Points on a hilly landscape, in no order, each with its height.
From any point a climber steps to the highest of the 2 points nearest to it. It stops when none of these is higher. Distance is the straight distance between rows; heights are no part of it.
k691: [158 126 146 200 141 138 125 142 131 127 181 149  98 133 139 151 155 125
 116 130 108 158]  (h 26.8)
k497: [138  77 114 134 128 137 134  76 170 117 116 113 126 117 112  99 123 138
 150 125 127 133]  (h 40.3)
k735: [117 166 135 143 126 169 140 128 127 142 225 151 135 137 148 169 151 145
 112 132 139 114]  (h 36.1)
k788: [124  75 104 165 149 154 148  63 170 101  65 162 100  71 146 135 133  89
 120 124 130 147]  (h 31.0)
k761: [136 118 169 206 174 121 118 179  83 105 123 116 142 164 114 184 160 133
 136  76  98 175]  (h 50.0)
k825: [ 58 180 154  82 115 116 172  86 170 146 125 106 119 139 112 113 158  94
 167 152 216  43]  (h 18.5)
k645: [167 111 105  78  98 100 119 108 154 153  98  98 120 134 126  88 118 130
 154 121  87 119]  (h 49.5)
k457: [167  92 127 193 148 110 110 115 124 121 112 125 133 124 114 140 147 123
 136  97 129 185]  (h 32.7)
k868: [171  89 131 177 133 124 122  92 157 131 114 136 116 112 127 106 145 117
 152 119 124 160]  (h 35.2)
k998: [109 168 163 107  90 147  98 151 117 140 155 123 121 125 188 103 130 132
 125 158 145 155]  (h 18.0)
k765: [122 130 110  45  82 107 135  92 164 131 103 107 135 118  95  85 120 102
 168 139 138  83]  (h 44.3)
k995: [127 106 133 232 188 105 124 157  97 101  77  99 120 151  96 187 164 118
 119  71  91 183]  (h 47.8)
k969: [149  98 108 192 158 150 169  90 134 121 140 142 121 114  98 147 126 135
 103 110 132 120]  (h 47.6)
k86: [137 154 131 105 121 130  73 201  77 152 136 144 151 152 175 114 107 138
  85 162 124 127]  (h 41.6)
k982: [145  73  95 171 166  97 137 130 115  97  88 122 140 137  92 157 130 157
 124  87  66 166]  (h 51.2)
k962: [134 149 124 112 107 112  72 190  87 133 124 120 142 139 166 120 124 147
 125 150 137 162]  (h 45.8)
k927: [140 113 110 179 166 169 164 101 118 115 181 167 127 128 113 177 137 160
 108 117 118 107]  (h 43.7)
k785: [140 104 142 125 118 151 143 107 152 136 172 125 108 122 135 113 126 121
 120 135 157 101]  (h 38.9)
k233: [127  69 116 208 162 127 151 123 119 106  96 152 105  95 109 175 128 111
  94  95  84 168]  (h 47.3)
k241: [103  66 116 226 168 136 139  99 111 113  78 177 123  82 121 201 140 117
  64  97 107 184]  (h 43.0)
k456: [136 121 130 127 109 109 100 178  97 121 132 117 112 134 130 116 134 147
 127 162 112 142]  (h 49.7)
k521: [ 77 147 139  96 136 110 191  84 178 144 112 116 109 127  72 119 143 105
 170 126 188  55]  (h 15.4)
k744: [114 152 112  22 127 105 143 139 121 148 136 114 132 141 111  93 107 139
 130 128 140  64]  (h 37.9)
k111: [139  70 127 188 168 104 121 102 143 112  42 107 124 105 108 136 127  92
 111 103 103 193]  (h 40.6)
k159: [148 126 151 182 156 127 131 171  84  93 125 123 163 151 118 171 139 166
 142  72  66 149]  (h 52.7)
k297: [114 162 171 133 115 147  92 194  77 119 201 178 164 141 178 162 142 144
 103 141 114 149]  (h 29.9)
k167: [129 156 145 128 111 147 110 154  99 131 209 156 139 147 158 141 137 143
 112 156 125 129]  (h 32.6)
k399: [144 131 109  75  92 109 141 116 150 153 103 110 130 107 117  79 105 128
 163 154 117  97]  (h 40.7)
k692: [145 125 122  78 105 125 108 138 118 140 137 109 151 149 129 114  86 152
 109 138 128  98]  (h 32.1)
k168: [149 164 140 100  77 153 129 108 176 110 103 127 128 113 162  84 121  83
 176 163 154 117]  (h 6.8)
k986: [149 146 155 118  79 123  95 144 141 133  87 114 149 131 162  71 117 115
 160 153 134 157]  (h 10.5)
k211: [ 85 150 131  79 148  97 179 111 152 148 138  98 134 151  64 130 121 124
 138 123 165  34]  (h 13.1)
k422: [163 137 134 155 136 110  95 208  87 114 124  90 172 164 136 155 115 138
 122 101 105 159]  (h 44.2)
k587: [131 124 139 105 119 147 136 134 121 142 163 124 125 137 129 127 114 165
 123 130 120 111]  (h 37.8)
k902: [141  97 126 158 118 149 148  45 184 101  84 146  90  86 137 121 137  68
 162 125 147 131]  (h 26.9)
k192: [138 139 169 114 115 143 109 149 148 150 137 118 115 119 167 120 130 136
 149 150 154 162]  (h 16.6)
k165: [ 75 195 130  67  75 142  88 115 115 171 104 180 148 102 169 109 103 108
  91 178 168  95]  (h 30.0)
k890: [ 83 179 125  62  91 131 146 136 108 149 168 127 127 146 119 123 109 155
 108 151 160  76]  (h 31.6)
k107: [101 186 115  90 100 150 109 142  91 136 167 150 150 126 149 115 120 165
  92 169 161 107]  (h 28.2)
k934: [155  97 103 143 131 129 129 185 111 113 134 104 131 137 103 154 112 153
 137  97 100 152]  (h 61.4)
k944: [108  81  83 129 175 152 181  95 138 106 131 139 114 121  86 156 127 170
 123 107 109  86]  (h 39.2)
k333: [143  75  79  88 152  93 155 107 161 110 105 113 143 109  75 124 113 153
 134  82  73 122]  (h 43.9)
k812: [169 125 118 135 128  62  87 172 102 123  96  79 147 163 111  94 116 118
 134 117  77 164]  (h 43.8)
k302: [133  99 146 147 128 163 157  70 181 132 157 145  94  97 142 138 143  99
 128 142 162  93]  (h 48.9)
k445: [ 80 193 128  88 111 167  74 148  87 161 139 189 148 122 191 124 118 144
  71 188 135 139]  (h 35.7)
k492: [ 65 199 145  58 102 142 117 113 104 169 142 173 149 123 140 110 112 110
  86 172 179  73]  (h 26.0)
k686: [141 177 147 119  77 141  91 135 136 111  98 127 136 108 190  74 133  87
 182 168 156 136]  (h 8.6)
k532: [114  86 137 234 183 104 136 134  79  84  81 145 142 130  97 194 154 136
 118  53  67 175]  (h 45.7)
k912: [129 154 161 193 146  99 100 206  71 110 120  82 147 166 131 181 152 136
 135  93 116 168]  (h 47.7)
k829: [120 131 110  65 139 117 164 129 139 123 136 125 119 132 103 109 109 136
 152 118 139  92]  (h 44.1)
k858: [165 138 112 105 115  84  76 175  77 143 113 111 173 180 138 120 102 169
 128 115  83 142]  (h 32.0)
k562: [146 110 118 115 130 105 122 198 106 126 140 120 131 133 126 139 119 168
 137 133  86 125]  (h 55.1)
k677: [ 64 174 139  52  92 101 155 115 147 146 130 104 127 140 108  98 125 107
 137 152 206  44]  (h 22.6)
k320: [157  99 112 151 145 110 131 164 102  95 119 107 160 148  87 169 117 161
 136  60  66 161]  (h 56.5)
k873: [159 106 139 136 130 130 104 134 118 127 140 107 155 123 126 103 127 165
 147 124 129 166]  (h 27.7)
k685: [106 184 147  81  81 164 118 123 147 141 163 128 124 100 184  90 126 112
 137 158 163 139]  (h 20.0)
k648: [180  95 103 130 140  80 110 136 131 119  94 108 134 145  95 112 118 112
 139 110  81 164]  (h 52.3)
k964: [ 56 185 141  67  83 171  73 121 108 166 130 182 145 109 214 107 136 113
  67 178 161 117]  (h 33.3)
k245: [178  78  83 105 109  92 125 122 159 124 108  95 130 154  86  89 111 122
 132 122  71 133]  (h 69.2)
k216: [146 154 150 180 145 151 101 160 112 114 199 141 134 157 173 148 147 139
 104 146 107 140]  (h 29.4)
k337: [154 146 162 166 125 102  83 150 119 122  83  91 115 139 146 104 142  95
 168 141 143 186]  (h 14.4)
k257: [ 79 104 100 122 156 137 201  72 160 117 105 141  87  89  85 132 126 113
 113  99 149  80]  (h 49.0)
k368: [131  60 107 175 172  92 110 121 124 105  56 124 123 132  87 156 125 109
 101  73  67 182]  (h 45.6)
k704: [ 85 159 134  75 116 148 160 128 101 144 199 136 103 149 131 156 124 160
 115 140 150  59]  (h 28.0)
k872: [144  82 107 192 154 148 147 137 137 123 126 143  97 111 107 174 134 128
 100  98 123 154]  (h 51.7)
k402: [110 132 119 122 140 154 187  96 136 130 170 133 114 125  91 154 142 166
 120 128 147  69]  (h 39.4)
k141: [121 180 137 125 116 162 124 105 147 164 206 141 136 130 157 136 138 123
 113 161 175  98]  (h 30.9)
k918: [159 117 153 175 133 113 107 154  89 120 160 122 157 144 137 134 146 158
 132 108 131 143]  (h 29.7)
k814: [ 92 192 149  85 114 147 154 108 157 156 197 139 113 130 129 137 133 102
 115 159 184  65]  (h 28.8)
k441: [130  54 101 182 160 130 138  82 148 117  35 157 105  69 128 131 125  83
  94 109 107 177]  (h 35.6)
k144: [161  94  99 145 131 138 159 141 123 127 117 135 111 129 113 150 112 138
 125  89 106 145]  (h 56.3)
k591: [ 99 165 158  60  70 149 126 116 152 149 142 128 136 104 144  90 115 102
 144 166 175 106]  (h 23.1)
k925: [160 130 144 131 112 145 141 111 174 105  99 128 118 107 152  91 122  73
 184 144 135 151]  (h 5.1)
k249: [144 142 142 119 132  59  68 186  65 143 101  86 161 177 130 109 125 138
 121 127 102 160]  (h 37.0)
k898: [100 163 133 120 136 155 181  85 171 140 190 142  95 119 115 139 149  97
 134 146 170  77]  (h 34.1)
k149: [143 165 154 170 126 132 109 175  81 118 160 125 136 173 141 139 130 143
 117 150  95 175]  (h 27.0)
k481: [137 116 120 102 113 143 163  68 164 116 116 117 107 113  98  98 122 117
 152 135 146 104]  (h 46.1)
k366: [101 100 105 129 161 147 191  70 150 123 148 132  87 107 106 152 140 148
 121 106 133 101]  (h 43.3)
k739: [ 92 169 124  96 107 137  55 179  54 144 114 182 165 133 182 135 105 147
  66 167 131 130]  (h 37.7)
k179: [123 165 172 154 122  90  65 176  87 137 111 101 139 154 163 112 146 115
 162 136 140 196]  (h 13.3)
k699: [121  96 105  69 115 111 170  78 198 123 102 107 126 113  77 103 111 105
 153 118 141  65]  (h 55.9)
k2: [ 77 166 133  39  84 130 138 122 112 148 138 121 125 112 136  98 122 133
 134 162 179  76]  (h 27.5)
k803: [176 138 131 141  98 108  96 135 150 134  75  90 139 128 146  81 115  84
 167 138 118 174]  (h 12.5)
k616: [137 143 166 163 129 139  92 148 146 131 129 110 116 125 160 131 158 116
 158 148 130 189]  (h 15.5)
k833: [149  65  92 173 172 136 147  96 152 118  76 116 121 119 103 133 109 129
  99 110  95 137]  (h 29.5)
k533: [157 126 145 189 152  98 106 145 104 121 127 115 134 147 122 139 162 141
 146 123 133 180]  (h 31.3)
k716: [117 126 122 143 153 155 160 107 148 120 200 155 104 134 136 168 157 155
 132 128 134 103]  (h 40.0)
k318: [124 149 113  54  89 133  95 140 127 169 114 129 158 141 148 100  95 129
 122 157 146  93]  (h 26.1)
k582: [117  65  92 157 193 144 154  86 136 106  95 159 117 108  98 153 116 147
 108 106  90 122]  (h 34.4)
k407: [138  98 129 163 154 170 152  98 192 120 139 146  80 106 156 149 134 115
 130 118 145 128]  (h 60.6)
k202: [113 155 129  79 145 142 177 104 154 122 160 134 103 119 115 108 138 108
 151 133 178  72]  (h 38.7)
k80: [142 103  95  89 141  99 145 116 135 119 131 128 120 119  93 106 111 142
 148  97  95 129]  (h 50.3)

For each start below, name the point where the climber stops.
k788 | k934
k616 | k890
k149 | k699
k165 | k934
k532 | k934

Call two points neighbours if one is among the 2 nearest of the other. Go from one point of each pair to the other, from neighbour to neighbour, staying as high as possible. Name the lowest point that can't be avoided.
k257, k934 | k402
k699, k80 | k399
k80, k245 | k333
